Each row is a point on a landscape with many peaks, with its height.
From any point a climber steps to the highest of the 2 points nearest to it. It stops when none of these is higher. Distance is the straight distance between rows; heights are no part of it.
<511> h=380: [ 94 139  98 104 199 169 136 108 149  91 159 113 128  74 113 108 128 152
  94 117 114 213 101  80  82 156 104  97 137 135 131  76 128 163 126 127
 152 124 127  88 122  47 140 131 165  90 147]
<811> h=525: [121 104 122 140 157 132 152 144  96 176 132  91 152  95 108 147 127 153
 158 147 140 141 149 118  65  83 184 140 153 117 111 117 126 153 159  38
 144 173 114 152 139 127 154 153 124 142 132]
<640> h=300: [160 105 152 125 150 138 115 113 140 157 135 145 129 144  79 153  86 116
 127 166 140  82 110 152  87 147 127  96  89 160 151 101 152  91 110 152
 114 125  64  85 169 176 156  97 134 112 143]
<814> h=387: [137  99 177 112 185 159 153 139 131 183 154 131 123 164  89 141 133 149
 131 138 163  85  81 116  72 161 136  97  65 125  89 100 103 161 155 106
 137  85 125 155 157 148 115 129 123 123 106]
<447> h=564: [153 124 121 164 129 127 145 122 130 117 149 132 146 166  71 156 142 139
 132 125 159  82 113 152 102 124  98 105 144  98 102 135 103 109  99 144
 100 121 100 137 147 161 126 139 136 115 142]
<1297> h=607: [134 117 125 157 105 123 141 136 102 112 118 127 129 154  97 163 178 143
 157  93 121  96 117 161 142 104 121 116 133 108  99 168 131 108 107 122
  99 110 123 131 128 167  78 161 111 136 114]
<813> h=410: [176  82 174 118 176 128 145  67 152 172 120 171 133 141 127  67 128 127
 137 125 137  34 132 161 161 150  86 116 120  98 145 153 136  87 118 202
 127 135 137  92 130 108 106 146 124  79 102]
<1230> h=298: [ 95 182  54  60 130 131 118 111 161  76 160 139 115 121 137 115 122 116
  62 134 107 161 126 119 150 156  61 122 150 153 174 107 125 111 120 201
 134 133  95  67  64 120 150 166 146 142 148]
<350> h=448: [134 137 200 123  69 139 121 167  70 131 106 141  76 164 184 118 166 137
 174 105 109 125 158 136 168 127 138 163 104 134 119 130 170 105 116 145
 102  80 180 166 162 165  96 101 108 153 121]
<461> h=434: [115 120 122 114 113  86  60  79 184 145 110 144 131 163 144 118  93  75
  92 147 112  78 145 158 225 146  99  93 160 121 188 139 103  97 152 199
 141 177 102 122  95 110 142 127 117  90 155]
<1226> h=322: [100 183  65 106 127 117 131  79 164  91 132 127 130 102 111  89 127 145
 109 133 115 155 131 141 128 133  92 129 190 139 149 122 140 101 102 172
 139 158 108  95  79  91 125 158 147 136 152]
<838> h=504: [150  61 217 122 136 156 138 111 130 164 184 168 164 138  67 115  95 108
 121 148 146  30 121 139 115 136 124 108  99 108 140 162 109 166 167 186
 148 149 108 112 149 121 138 133 147  95  88]
<152> h=371: [115 161 100 147 101 130  93 123 126 128 114 133 127 138 136 147 136 135
 126 136 126 141 116 119 142 138 109 127 157 112 124 102  99 123 113 123
 117 103 137 135 155 128 143 125 115 131 148]
<608> h=272: [110 183  75 136  60 156 148 138 104  51 144 108 141  82 132 139 170 137
 131  94 117 193 141 123 120  92 130 181 163 124 131 159 153 136 118 103
 122 120 147 102 108 146 116 125 137 173 113]
<1058> h=203: [129 123 188 152  78 144  95 114  90 112 143 147 162 118 138 116 129 129
 120 102  82 136 123 109 107 107 147 134 129 149  96 119 137 151 148 129
 145 110 110 137 130  94 137  88 139  98 154]
<421> h=454: [165  83 161 126 145 139 125  88 157 182 134 181 150 147  94 119 124 118
  95 141 132  42 116 147 165 144  87  90 121 114 164 160  98 136 145 200
 129 136 115 133 127 129 135 140 125 109 102]
<613> h=270: [123 158  88 148  87 108 111 180  90 113  84  87  94 108 155 153 160 144
 142 127 132 162 136 114 115 130 154 141 155  82 118  90 141 118  95  63
 108 117 160 160 187 173 141 131 129 171 149]
<1128> h=465: [118  99 117 120 149  91  82 103 164 172  60 113 142 149 116 129 106 100
 151 134 118  83 128 170 214  93 156  97 166 138 165 127  88  89 125 113
 129 160  88 120 125 103 126 118 122  84 146]
<883> h=228: [166 114  63 129 180 125 172 100 181 122 124 137 127 134  99 124 110 121
  94 133 147  94 146 160 120 154  71 124 118  97 173 139  96 126 114 182
  85 167 136 116  92 155 130 184 130 131 134]
<159> h=542: [107 134 148 132 159 117 121 127  74 174 104  79 118 116 146 111 138 160
 171 120 122 151 140 110 110  63 197 154 184 129 105  85 131 101 139  32
 143 149 115 145 148  95 147 133 107 100 137]
<970> h=156: [129  90 174  92 152 111 149 141 115 159  84 103  86 129 202  91 110 106
 148 134 132 165 170 134 152 152 152 167  68 171 164 133 154 133 169 104
 163 115 163  98  76 139 116 119 109 179  65]
<1023> h=403: [138 138 120 144 141 125 104 103 160 152 147 142 142 128 124 115 118 131
 125 157 147 121 115  92 117 166  81 111 171  93 134  92 105 156 134 146
 128 129 172 164 166  90 138 124 120  98 143]
<74> h=507: [177 124 114 172 152 124 130 123 142  78 179 165 147 189  85 160 133 126
 109 147 193  72 123 116  99 148  63 102 143  63 115 101 102 153  97 184
 100 152 141 164 155 152 141 122 120  80 150]
<108> h=284: [163 147  79 138 133  93 120  95 168 129 115 145 136 119 156  58 109 122
 148 158 128 128 174 137 153 145  95 131 195 120 181 120 174  62  73 160
 117 198 155 122 138 112 146 115 153  86 166]
<283> h=218: [112 129 192 139  80 134  55 106 100  78 129 131 130 128 189 116 122 123
 146  81  86 143 134 120 136  79 177 137 151 158 106  94 116 101 129 140
 144 105  85 116 126  87 113  70 141  82 159]
<1210> h=261: [117 137 103 115 122 105 139 189  67 122  81  90  86 117 169 177 160 124
 166 120 109 169 155 137 125 110 181 158 120 126 100 107 170 109 113  54
  95 111 139 161 153 196 121 141 101 182 109]
<939> h=657: [122 163 108 135 120 166 181 110 129  62 172 125 122 108  86 114 156 185
 125 103 116 176 104  87  77 103 102 146 136 122  98 146 136 167 126 134
 151 108 162 101  96  75  71 152 132 142 111]
<719> h=500: [ 90 100  70  82 187 100 132 134 151 150  58  88 134 112 135 133  83 117
 153 144  96 119 126 180 160 112 137 116 133 194 147 136 136  57  73  89
  87 132  61  63  96 134 103 143 137 119 120]
<1143> h=283: [128 139 153 143  86 130 125 173  81 130 125 107 116 120 142 136 147 154
 171 112 138 154 149 136  98 101 166 149 158 107 102 119 165 147 122  91
 112 126 154 180 177 150 145 113 127 155 156]
<567> h=324: [143 131 145 168  51 119  69 171 117 142 150 144 152 137 108 173 123 106
 116 129 110 109 119 119 125 107 163 131 142 140 116 112 111 165 115 137
 119 138  77 163 178 163 167  76 134 151 178]
<79> h=411: [143 178  53 148  61 104 142 118 146  71 122 123 152 125 108 145 159  91
  99 132 149 160 150 116 150 135 105 169 177  57 154 171 127 161 127 136
 139 180 178 152 111 136 108 159 137 155 116]
<1197> h=174: [144 140  86 115 157 106 203  94 165 136 127 106  84 119 121  84 120 140
 142 126 150 136 131 143 143 153  75 144 102 120 162 170 147 109 116 142
 113 146 188  72  63 121  90 186 131 172  97]
<564> h=154: [145 131  78 109 147 101 204 126 137  95  95  87  78 113 127 137 151 125
 148 115 170 130 131 173 142 121 101 142  96  98 139 172 147  97 118 113
  93 144 190 104 101 169  81 189 118 173  88]
<921> h=366: [119 180 110 134  93 119  36 133 155 139 157 163 138 170 122 178 120  86
  65 135 122  93  91 108 158 152 103  88 158 133 124  83  61 155 133 180
 126 111  93 175 144 136 179 113 113  96 168]
<954> h=592: [103  71 174 125 163 109  65  99 146 175  84 123 135 150 167 175  58  83
 116 169 111  78 107 122 139 121 156 113  73 167 121  86  88 141 160  93
 148  90  54 130 137 110 146  92 112  69 138]
<274> h=321: [137  56 157 120 156 118 139 164 121 187  63 142 132 147 139 145  97 105
 116 148  79  88 128 188 181 148 115 102  59 168 142 169 136 111 115 108
 106 104  86  95 106 171 110 126 107 154  94]
<381> h=256: [121 153  76 134 106 122 100 127 170 132 133 138 152  87 136  94 103 119
 100 177 131 165 148 112 141 157 102 128 192 116 195 130 126 132 123 150
 141 180 141 151 120 104 171 120 144 132 143]
<1124> h=151: [131 126 184 105  99 147 154 129 111 122 137 137  99 163 133 105 156 139
 154 122 145 126 150 128 170 141 111 153 114 114 127 183 155 143 156 161
 149 109 205 133 116 127  94 135 116 158  72]
<501> h=569: [100  73 134 129 171  92 103 122 138 200  84 135 152 143 130 179  94  85
  81 145  89 109  98 112 147 137 165 101  81 166 104 118  68 170 166  77
 146 123  79 150 120 114 141 118 116 114 126]
<1131> h=145: [118  87 126 100 187 127 161 115 127 160 114 111 101 104 170  93 101 145
 112 136 113 169 116 123 107 161 140 143  58 171 143 137 132 141 164  85
 155 106 132  86  79 126 131 137 133 164  96]
<638> h=91: [ 97 148 100 150  85 122 148 154 104  75 127 111 138 127  86 182 178 126
 110 103 153 157 106  86 126 112 140 139 115  59  73 167 110 170 142  98
 148 141 181 170 111 155  98 173 154 158  90]
<922> h=475: [151 121 176 139  47 137 124 176  68 134 143 151 122 161 146 130 156 126
 165  87  97  98 151 158 165 105 146 140 106 150 110 170 164 112 102 156
  85  87 118 141 160 198 113  97 111 145 146]
<1271> h=85: [163 167 143 125 117 180 119 191  86 103 140 127  85 116 166 128 159 155
 123 101 128 176 104  85 104 145 101 119  96  97 100  76 135 170 114 121
 114  56 195 176 176 129 140  94 107 115 141]
<816> h=370: [159  79 190 108 197 116 124  91 138 192  88 130 100 159 146  69 133 138
 164 118 133  35 109 186 185 167 112 108  91 140 130 138 138  69 130 163
 120 119 133  78 138 126  97 126 104 102 100]
<886> h=108: [168 148 181 111 125 155 132 166 112 105 167 137 107 123 164  75 148 157
 173 114 124 170 138  93 118 141 114 139 136 110 119  89 164 169 128 150
 130  86 223 171 212 102 113  97 116 116 115]
<893> h=496: [144 113 192 156 126 133  90 120 122 187 138 117 136 148 111 126 101 134
 151 163 149  94 100 112  89 140 154 102 139 130 104  87 121 142 135  96
 135 120 132 145 177 108 155 108 102  96 137]
<1049> h=446: [115  91 181 107 168 159 147 156  99 160 138 136 106 129 144 104 116 139
 132 135 148 155 130 114  83 144 164 137  82 127 120 114 142 179 172 101
 146 104 175 180 135 131 136 125 122 154 109]
<1025> h=437: [126 125 164 138 152 145  97 159  76 166 118 114  99 117 178 156 137 137
 119 104 135 161 113  91  95 123 175 132 113 121 102  53 106 162 160  54
 128  93 134 189 166  96 161 110  87 121 149]
<170> h=328: [133 169 114 179  75 101 100 119 110 116 102 120 129 141 121 131 180 149
 176 105 146 104 143 153 136  98 143 136 203  75  93 123 132  84  89  94
  91 156 150 154 171 115 114 129 113 107 163]
<1044> h=545: [ 97 114 121 150 139 110 110 136 111 152 130 148 172 123 124 175 114  91
 103 116  67 145 115 116 117  84 169 118  93 180  92 144  99 164 171  94
 143 129  68 141 111 121 138 119 143 138 133]
<389> h=417: [130  98 172 125 172 161 133 122 119 173 138 151 118 132 149 139 125 137
  95 125 130 127  74  98  94 159 147 114  48 150  81 128 107 173 171 112
 164  65 138 144 115 111 126 118 126 119 110]
<1094> h=210: [137 132 140 137 113 116  97 130 162 128 122 122 125 107 189  37 117 134
 133 168 116 156 144  92 161 157 119 115 158 106 191  96 148 125 138 123
 171 161 200 136 150  58 135 100 135 101 105]
<1077> h=557: [114 149 107 140 140 113 132 105  88 132 105  79 132 122 103 156 164 172
 147 103 126 149 137  95 104  77 183 161 192 100  91 123 115 113 125  42
 127 138 125 136 122 104  98 168 108 116 111]
<773> h=305: [130 135 112 153  54  95  89 172 127 143 124 140 142 142 134 156 126  98
 121 119  94 130 145 136 189 130 131 138 132 124 164 150 130 146 124 146
 104 154 112 154 146 191 150  91 134 166 156]
<1011> h=452: [119 121 129 155 154 131 105 172 108 168  98 117 105 157 147 198 156 139
 117 144 147 111  88 105  99 148 153 110  94 114  73  77  86 166 134  53
 135  77 127 175 151 146 132 129  94 124 118]
<174> h=513: [ 96 106 148 112 154 146 143  93 137 119 129 138 115 125 139 107 110 131
 118 133  91 119 106 115 131 145 125 138  85 188 109 136 142 100 119 161
 143  83 107  61  89 116 107 128 125 106 130]
<258> h=474: [110 105 163 105 186 153 168 175  90 143 147 109 116 116 135 114 123 140
 194 114 164 158 163 111  92 104 202 164 110 124  94 118 169 138 151  94
 119 133 172 197 170 138 130 140 109 172 106]
<689> h=591: [148 110 111 113  82 132 151 145 113 107 156 159 133 137 128 103 124 124
 119 102 122 107 156 154 170 123  82 137 122 156 179 216 180  97 126 194
  84 130 111  98 104 199 130 118 138 150 124]
<198> h=260: [137 157  84 133 115 101 115 130 155 151 103 120 113  83 192  43  96 141
 161 138 159 155 160 136 146 118 131 125 198 120 161  67 174  49  62 106
 129 165 158 118 179  84 149 105 165 109 159]
<1166> h=469: [136 110 148 167 113 132  81 159 120 170 127 130 136 160  91 188 119 131
 110 157 170 123  89 107  75 144 144 107 114 112  96  69  89 179 134  83
 135 108  86 155 176 145 166 108 120 126 154]
<39> h=538: [127 119 129 129 144 140 165 115 117 111 146  98 157  78 111  96 113 163
 165 114 104 126 130 137  70  81 160 167 149 174 109 156 172  98 135 114
 131 145 100  86 113 127 134 133 146 120 125]
<894> h=381: [126 187  55 131  80  90 113  85 168  84  79 128 109 120 142 144 164  89
  97 132 158 171 142  92 190 170 112 150 169  68 145 127  99 148 111 121
 146 158 188 122 104 111 105 151 114 148 131]
<298> h=201: [148  99 104 119 166 143 197 110 141 112 150 145 114 127  94  93 120 137
 118 110 169  98 140 153 150 143  71 135  95  86 163 189 123 128 136 173
  92 159 172 120  93 149  87 179 119 142  91]
<663> h=450: [172 130 101 151 152 132 119 134 160 106 179 175 135 170 129 112 123 124
 117 154 174  94 113  77  96 168  63  97 136  63 128  84 103 184 125 165
 113 117 197 191 184 123 151 123 103  79 132]
<515> h=617: [109  94 196 126 169 135  84  85 107 146 103 117 133 139 194 157  83 122
 145 130 120  83 114 111 115  89 180 103  91 157  94  77  93  99 150  97
 136  74  54 102 139  87 107  91 113  53 139]
<343> h=606: [124 154 131 142 109 169 140 124 109  86 160 128 147  89 120 120 155 165
 108 107 105 206 125  98  96 103 134 142 158 119 113 125 131 179 138  92
 154 118 154 119 124  70 124 131 135 128 124]
<371> h=626: [119 117 117 115 154 157 157 164 136 145 184 176 140 118 104 165 111 109
  54 156 127 130 111  93  92 157 101  94  65 179 119 150  93 164 166 182
 149  95  86 160  81 167 154 106 162 127 134]
<92> h=69: [138 143 152 133 126 188 150 175  65  89 176 159 113 121 132 154 169 155
 109  96 136 181 101  94  67 124 135 122  81 120  66 122 122 167 144 112
 134  52 149 171 138 119 118  98 133 126 145]
<365> h=131: [120  89 131  97 221 146 167 125 145 171 129 134 119 103 154 113  84 123
 109 164 124 125 102 130  72 174 133 117  18 174 132 109 144 111 144  95
 130 106  97  96 121 166 151 111 149 161 128]
<194> h=550: [154 143 141 139  55 132 139 107 118  84 161 182 125 166 130 116 172 108
 128  77 107  98 161 143 205 130  84 142 119 122 169 207 157 117 123 201
 104 118 149 107  91 172  97 108 125 148 118]
<444> h=340: [152  72 172 106 173 125 151 134 130 185  89 132 119 140 138  98 119 121
 152 138 136  74 134 178 164 152 121 109  86 135 164 170 136 107 144 140
 118 115 137 119 135 169 125 129 116 147  97]
<272> h=486: [114 152 110 160  69 124 130 122 127  98 160 123 174 118  85 152 152 119
 128 107 114 149 143 126 137  81 154 151 160 120 106 201 118 187 157 125
 159 165 134 152  96 116 123 132 145 156 122]
<107> h=468: [101 103 164 106 187 143 104  79 163 159 109 110 111 121 160  91  92 133
 128 148 122 101 104 109 132 169 121 120  92 135 140  95 117 111 133 152
 162 106 127  84 117  95 128 116 124  80 113]
<29> h=347: [102 153 120  90 169 167 103 118 143 107 158 131 129 102 117 163 118 143
  66 133 119 165  88  98  82 145 108  97 127 151 107  57  85 149 137 152
 159 100  70 110 115  81 160 133 154  90 168]
<8> h=253: [139 150  47 134 172  79 187 120 162  87  90 121 128 134 120 159 136 131
  87 144 149 145 132 151 133 176 102 136 123  89 157 133  98 103  84 154
 113 125 150 105  93 171 126 185 136 147 110]
<216> h=306: [138  67 176 132 106 114 122 161 106 154 106 152 168 132 111 161 102  84
 121 127  73  82 128 180 162 118 145 106  78 189 121 173 135 138 137 135
 127 133  48 114 134 162 137 102 134 135 110]
<852> h=304: [150 147 146 151  98 127 141 150 102 125 137 119 112 147 112 102 158 156
 205 123 163 104 154 161 114 107 129 133 169  85  96 127 164  99 105 132
  96 149 177 171 198 134 107 129 126 121 154]
<598> h=59: [128 136 136 158  93 162 141 180  98  98 167 142 153 120  99 148 140 143
 108 110 135 160 120  79  83 110 128 118 117 108  79 143 117 189 155 122
 140 114 130 179 151 146 135 101 139 141 154]
<687> h=556: [129 103 160 119 151 159 196 102 134 121 154 150 151 117  85 126 108 151
 106 124  91 108 117 128  74 116 142 129  92 178  99 161 134 132 143 158
 150 109 104  83  74 119 111 145 151 116 121]
<368> h=307: [192 136  70 123 129  96 123  88 184 145  90 131 105 132 156  93 134 123
 120 133 154 107 193 162 175 147  76 134 166 101 187 144 143  89  84 154
 101 195 164 118 104 138 128 148 117 100 152]
<407> h=423: [149 111 185 114 191 147 123 161  86 165 134 123 100 130 162 149 119 147
 164 125 159 154 106 107  50 126 178 123  87 133  76  40 139 144 141  69
 138  95 139 166 200 123 163 117 103 158 144]
<40> h=274: [133 162  52 124 124  65 143 145 167  99  80 125 127 142 116 172 137  88
  94 132 115 136 134 184 196 151 107 122 137 132 151 158 111 100  88 145
  95 137 103 102  79 164 101 170 126 166 110]
<286> h=243: [119 135 127 120 117 122 105 124 143 135  93  87 111  94 170  72  89 140
 164 145 135 117 156 144 138  82 156 111 161 142 150  79 171  35  74 119
 137 155 112  97 163  94 159  76 153  88 163]
<1175> h=302: [ 99 163  76 130 113 101 127  91 141 100 115 104 126 113 113 136 146 141
 153 113 108 146 115 153 139  90 141 148 185 158 131 165 123  84  94 127
 113 147  92  82  89 110 112 163 141 123 131]
<1298> h=187: [134  89 203 129  93 141 127 160  72 145 150 136 170 122 137 121 106 118
 147 141 109 125 150 120  91 100 178 149 124 139 106 152 147 158 168 108
 149 136 118 139 144 135 166 100 143 125 147]
<891> h=76: [ 98 157  79 168 106 133 141 156 120  91 128 122 163 130  75 189 154 141
  98 133 142 143 116  97  95 127 144 133 141  73  90 134  85 172 122 118
 134 135 129 172 122 144 147 145 157 151 124]
<873> h=348: [135 189 111 174  79  96  82 120 126 104 119 133 124 160 131 164 160 125
 130 120 151 107 116 124 133 144 124 131 183  74 100  80  92 107  78 130
  93 113 135 175 185 130 126 129 116  98 179]
<302> h=172: [129 122 199 109 111 118 132 109 133 152  99 121  75 151 182  59 148 130
 161 129 143 139 156 118 184 163 123 160 113 141 140 133 154 120 159 137
 155  97 197  90  87  92 105 122 100 154  73]
<839> h=275: [101 149  60  79 152 114 118 111 176 117 138 143 126  90 155  90  98 102
  68 163 118 175 134  91 159 181  67 129 146 132 204 121 129 141 143 174
 153 153 138 103  79 102 174 144 139 144 131]
<1001> h=568: [137 123 141 120 141 148 155 136  90 115 147  99 137  87 143  88 140 183
 176 110 124 171 147 125  65  93 158 152 157 146 111 112 173 128 131  80
 154 131 154 124 144  82 134 132 138 136 116]
<718> h=523: [125 116 177 118 153 126 112 137 121 193 104  97 100 128 157 108 135 156
 171 149 138 117 136 122 126 135 165 127 139 131 124  88 135 115 140  75
 134 130 158 159 148 111 152 121 100 122 115]
<766> h=230: [102 126 143 113 111 131  71 109 126  99  95  93 134 108 181 111  89 130
 167 126 113 133 152 120 133  66 173 122 156 146 147  84 131  67 107 121
 142 134  69  97 115  97 129  83 152  80 166]
<478> h=517: [100 149  90 150 106 131 138 123 109 111 168 128 169 119  94 184 141 102
  95  90  83 156 127 132 105  60 163 153 107 173  94 193 105 184 164 112
 148 157  83 140  68 117 135 144 149 163 123]
<709> h=136: [121 156  85 131 102 137 183 120 109  65 133 102 110 126 125 118 163 145
 150 110 160 150 129 142 113 117  85 149 130  87 117 160 161  88 101 133
 105 115 191 121 131 150  88 175 125 156 105]
<621> h=189: [132 112 190 129  90 126  83 120 147 151  93 110 115 129 190  55 123 125
 136 145 130 152 164  93 174 152 146 137 130 125 160 105 133 135 169 107
 175 139 170 111  94  68 125 109 117 107  86]
<1102> h=566: [123  81 168 113 150 150 150 131 149 165 174 173 165 127  89 137  81 111
  76 172 122  81 122 101 105 162 110 106  72 140 142 148 118 170 173 184
 156 122 102 129 119 142 175 117 157 108 116]
<1103> h=332: [147 173 111 155  63  84 117  81 168 125  91 149 106 149 174  58 133  92
 132 118 144 134 190 155 218 140  90 143 175 109 203 148 142  84 107 146
 127 187 170 124 100 116 117 107 123 126 134]
<231> h=113: [ 90 138 117 122 113 156 189 165 106  69 161 113 116 114  86 118 153 138
 150 101 161 156 126 113 117 124 126 157 120  84  85 166 144 145 150 124
 110 135 189 167 149 143  83 174 123 151  84]
<201> h=356: [114 176  89 135  93 102 123  81 171 111  76 127  95 109 176  88 142 103
 136 135 153 167 157 115 200 141 103 141 178 104 186 136 109 120 110 116
 151 161 166  88  88  95 107 122 119 150 131]
<427> h=576: [127 119  90 148 136 101 158 125 120 132  94  81 114 115  90 161 172 142
 162 112 131 118 116 154 127  95 163 138 153  84 111 154 128 105 127  65
 116 154 146 137 121 123  95 182 105 138 106]
<1000> h=681: [119 118  77 100 143 124 167 186 155 119 173 167 143 127  81 168 115 111
  52 148 147 100 131 130 113 151  86  86 104 159 151 152 104 129 142 188
 102 128  72 134  81 187 165 142 166 147 120]
<1279> h=447: [139 143  94 164 104 111 142 108 163 100 144 128 180 126  57 144 146 109
 104 119 141 129 154 149 147 104 110 148 169  69 143 204 102 177 148 171
 133 205 139 168  89 108 130 166 135 141 123]
<57> h=323: [163 109 133 129 190 122 120 139 125 155 168 134 134 173  47 155  99 139
 143 166 193  96  87 154  53 146 130  99  75 114 119  93 147  99 107 114
  94 134  65 123 180 194 131 125 143 141 122]
<1019> h=292: [136  74 173 126 148 132 117 128 128 138 114 140 152 135  67 177 104 108
 129 147  93  67 120 185 108 105 155  98 102 190 115 131 131  93 117 120
 123 128  21  84 148 142 128 115 118  92 141]
<1016> h=633: [135  93  98  90 134 130 173 154 135 116 171 149 140 117 114 125  92 121
 103 140 122  91 139 140 116 148  89 112 109 170 186 175 146 114 131 187
  86 128  95 106 121 206 170 123 151 154 130]
<682> h=601: [122 148 130 139 108 169 179 100 126  84 180 147 140 120  82 136 149 163
 101  97  92 147 112 106 105 100 121 141  98 184  88 175 132 157 143 157
 139 107 112  96  51 107  89 150 143 145 107]
<309> h=398: [ 93 154 104 104  93  99  40 114 171 150 144 135 154 171 129 149 102  57
  66 132  95 102 121 149 200 143 102  98 153 131 145 137  68 144 158 181
 168 152 104 144 121 122 149 110 131 113 161]
<126> h=287: [114 181  70 130  76 129 167  95 124  47 142 106 108 104 115 121 165 150
 144  85 109 157 120 141 125  94 121 168 170 160 127 146 150 104  87 138
 122 125 123  55  86 117 104 149 122 169 116]
<1111> h=424: [111 104 140 104 182 150 119  99 165 114 129 117 123  79 172  85  89 134
 114 142 107 176 120  85 113 168 105 114  88 139 147  83 143 147 132 161
 166 115 124  76 107  64 146 115 147  91 130]
<1202> h=344: [144 172 150 147  66 125  42 112 139 131 178 156 157 149  77 176 122  98
 105 135 122  91  96 122 115 118 129  97 169 141 103  80  98 143 122 163
 132 131  64 159 160 133 163  87 120  92 180]
<1191> h=235: [138 135 129 161  74 112 105 119 172 135 132 157 160 129 152  70 115 103
 105 169 104 138 161 103 180 155 104 132 175  97 200 142 140 145 153 154
 154 173 182 172 118  94 138  90 141 123 132]
<1038> h=354: [159 106 184 120 178 149 114 144 128 161 168 130 118 187  69 124 124 143
 148 144 222  73  77 148  82 156 122 110  69  82 114  84 123 138 127 136
 107 127 117 156 185 157 118 142 110 128 109]
<1200> h=349: [ 95 170  77  96 151 149 120 104 143  74 145  97 132  67 117 111 126 152
 128 115 118 216 113 110 117 129 116 138 204 132 148  87 128 127  83 133
 142 147 107  78 113  57 139 149 160 119 161]
<257> h=326: [ 93 139 165 124 143 151  68  81 122 110 142 125 150 116 131 181 107 127
  97 121 112 144  82 100  90  95 144 101 150 150  86  65  78 152 132 133
 142  99  55 125 153  63 141 108 127  63 183]
<21> h=130: [132 130 195 106 129 165 150 141 111 106 145 139 101 152 145  83 159 160
 195 102 133 140 145 116 129 127 127 160 138 132 101 129 177 125 135 161
 137  86 216 141 158  95  84 126 119 137 100]
<285> h=508: [129 143 155 140  57 129 136 139  82  89 147 143 129 157 141 145 177 127
 142  76  90 116 147 149 196  91 119 150  93 157 111 220 172 117 127 145
 117 101 141 111 110 186  77 123 108 164 107]
<373> h=254: [127 138  99 117 143 142 146 181  70 121 103 130  83 114 193 164 145 134
 116 108 114 202 129 118 100 118 175 135  86 137 113 108 136 120 120  38
 103  93 121 141 137 150 136 126 107 172 126]
<708> h=483: [102 120  78 115 155  87  84 146 147 158  46 104 139 162 116 162 101  94
 137 157 120 107 117 183 179 130 142 100 163 154 134 117  94  77  65  89
  86 123  72 105 139 127 110 129 110 126 149]
<1267> h=290: [117 145  78 133  84  91 118 139 148 127  91 125 125 121 141 156 141  95
 111 125 106 158 152 153 186 132 122 141 140 126 172 177 127 132 128 112
 119 148 125 120  96 169 122 118 130 178 114]
<346> h=501: [119 109 125 110 168 138 177 162 120 147 145  82 131 115  90 129 131 149
 195 127 186 109 131 161  77 115 167 135 138 110 107 130 139 140 139  82
 110 169 137 167 165 148 126 163 124 157 107]
<952> h=515: [114 116 101 106 180 124 180 121 130 141 103  82 138  78 128 127  96 142
 156 133  96 124 111 168  86 100 157 152 118 218 126 137 164  57 109  95
 108 137  56  47 111 147 128 136 145 118 127]

Call two points neighbours if one is among the 2 nearest of the other. Go from one point of each pair to the other, from neighbour to neighbour, staying as high as possible. Name the lowest point that can't be avoided.
<1000> and <939> | <1298>
<515> and <939> | <257>
<1297> and <1000> | <1019>

Where does a climber stop that starts at each point below?
<891> | <939>
<1025> | <1297>
<1058> | <515>
<1210> | <1297>
<373> | <1297>
<274> | <1000>
<640> | <1297>
<201> | <515>
